Points on a hilly landscape, in no order, each with its height.
A ball rolls from a point to the lowest of its 4 nearest points, and stops where none of them is lower. Distance is the straight distance between rows; heights are no part of it.
J865 h=3.74: [133 197 117 134 147 128 143 132 170  82 139 146 179 143 128 129]
J611 h=4.76: [156  35 119 142 114  80 158 166 147 123  99 100  76  58 126 121]
J173 h=3.21: [121 198 140 119 130 169 114 136 132 103 182 149 184 159 145 118]
J225 h=3.76: [106 161 133 111 117 196 114 120  81 124 159 162 164 168 162 103]
J284 h=5.68: [142 148 106 146 156  82 155 140 188  99 125 127 147 118  90 136]
J27 h=4.67: [ 77  87 139 120  90 142 163  85 139 169  56  98 140 110 141 129]
J996 h=3.16: [161 165 154 115 143 153  55 143  92 138 193 137 102 150 139 148]
J649 h=2.48: [143 166 153 111 148 145  75 138 110 130 194 145 133 142 135 141]
J929 h=4.02: [116 112 129 112 134 136  56 149  47 162 155 109  56 141 147 135]
J733 h=4.04: [114 153 135 119 135 161 113 123  96 139 161 152 140 146 142 116]
J227 h=4.19: [155 166 128 128 171  76 122 148 184 100 157 136 145 115  84 146]
J445 h=4.82: [180 183 139 122 168  93  92 142 168 105 179 136 142 123  95 161]
J45 h=4.88: [ 99 122 131 113 103 202 118  92  43 151 110 152 145 167 176 103]
J589 h=4.24: [101 122 124 116 120 166 114 112  59 151 139 149 124 153 149 108]
J96 h=5.33: [165 147 127 141 170  49 125 165 201  97 144 124 135  97  69 149]
J855 h=0.85: [131  57 122 138  96 112 149 145 116 143 104 114  85 103 124 116]
J423 h=1.58: [119  91 127 131 125 117 122 151  92 154 140 126  80 118 117 117]
J343 h=6.32: [ 93 132 127 133 107 124 177  96 182 136  56  98 154 113 135 145]
J87 h=6.45: [157  80 125 144 132  61 154 165 181 111 124 110 108  85  89 130]
J344 h=1.12: [127 166 112 138 128 144 161  88 165 108  94 128 160 138 142 132]
J769 h=3.08: [144 181 114 139 162 101 139 137 173  91 149 142 166 130 109 136]
J457 h=2.32: [118  59 118 129 105 120 135 151  89 150 113 114  73 112 130 107]
J424 h=3.84: [147 151 153 110 137 162  57 140  71 141 196 143 102 155 143 144]
J373 h=0.73: [108 104 123 122 106 163 143  87 103 150  95 135 133 141 142 117]
J179 h=5.67: [128 100 128 143 110  94 169 109 203 123  58  92 150  99 114 141]
J502 h=3.80: [ 96  84 125 110 100 170 121 105  31 168  93 134  95 154 155  95]
J655 h=3.57: [136 176 110 143 141 135 155 111 161  96 119 139 169 138 142 129]
J296 h=7.13: [153 170 102 153 167  68 149 141 212  80 125 136 166 121  88 146]
J906 h=4.05: [131  60 136 134  97  97 171 118 182 136  60  83 133  75 123 136]
J829 h=3.39: [120 172 155 110 134 166  86 139  90 138 186 150 142 153 147 129]
J140 h=3.28: [110 123 133 115 132 139 109 138  75 149 155 143 107 136 133 119]
J515 h=3.25: [122 168 114 137 131 155 151  99 147 104 115 142 165 145 148 124]
J554 h=3.02: [110  65 121 123 101 138 131 128  69 160 100 124  83 132 138 105]
J691 h=4.25: [142 221 113 153 152 127 158 136 184  60 114 139 194 141 132 146]
J240 h=3.85: [118 101 116 132 108 136 160  97 151 141  83 118 132 124 125 128]
J583 h=2.76: [108  93 127 122 127 126 105 149  63 154 141 127  69 131 134 117]
J196 h=2.00: [141 166 129 126 157 119 111 137 146 116 170 147 143 128 109 135]
J615 h=4.65: [ 99  87 143 139 103  98 181 106 198 137  46  82 158  83 126 137]
J280 h=3.22: [139  51 134 132  97 113 160 121 154 141  72  97 109  84 125 125]
J814 h=7.98: [116 148 127 143 125 103 178 101 210 110  51  92 166 114 121 153]
J74 h=4.62: [105 193 150 115 117 197  97 134  98 116 187 150 182 186 161 101]
J707 h=2.61: [154 191 148 114 154 142  84 138 137 112 190 147 160 144 129 141]
J339 h=2.39: [112 153 119 121 113 175 143  92 113 128 116 148 162 152 159 115]
J378 h=4.33: [ 87  92 131 107  97 192 123  77  49 167  79 135 125 160 163 110]
J460 h=4.10: [ 91  89 124 112 116 140  91 143  18 162 128 123  70 146 152 104]
J282 h=3.20: [133  57 125 137 116  92 139 169 123 135 126 112  73  90 115 118]
J772 h=1.77: [165 158 144 119 154 112  85 137 129 131 189 135 110 131 111 157]
J363 h=6.54: [156  83 114 150 122  82 166 137 188 110  95 109 125  96  98 127]
J97 h=3.41: [123 157 125 125 136 149 138 118 120 118 152 153 150 142 135 114]
J890 h=2.53: [125 112 114 132 114 141 149 106 122 134 112 137 128 134 127 119]
J723 h=4.15: [110  59 137 124  94 140 157 106 127 158  68 105 113 113 131 127]
J830 h=3.73: [ 95  69 122 122 113 117  82 166  46 162 134 102  43 120 149 106]
J834 h=8.33: [146 121 107 150 130  93 165 119 186 108 103 123 144 117 102 125]
J298 h=1.00: [133 135 131 125 146 116 121 140 122 135 161 135 117 120 108 133]
J746 h=3.19: [184 174 153 116 142 153  54 141 108 120 207 141 112 162 135 151]
J873 h=4.83: [143 100 125 136 138  84 139 159 151 132 142 123 100  99  92 133]
J880 h=3.81: [139 137 145 118 146 136  79 139  87 148 180 137  92 136 127 152]
J787 h=5.66: [141 175 102 151 152  98 163 122 194  78 102 133 164 132 113 138]

For each start below, name the point where the ball stops.
J814 | J855
J173 | J298
J343 | J373
J746 | J298
J225 | J373
J87 | J855
J97 | J298
J445 | J298
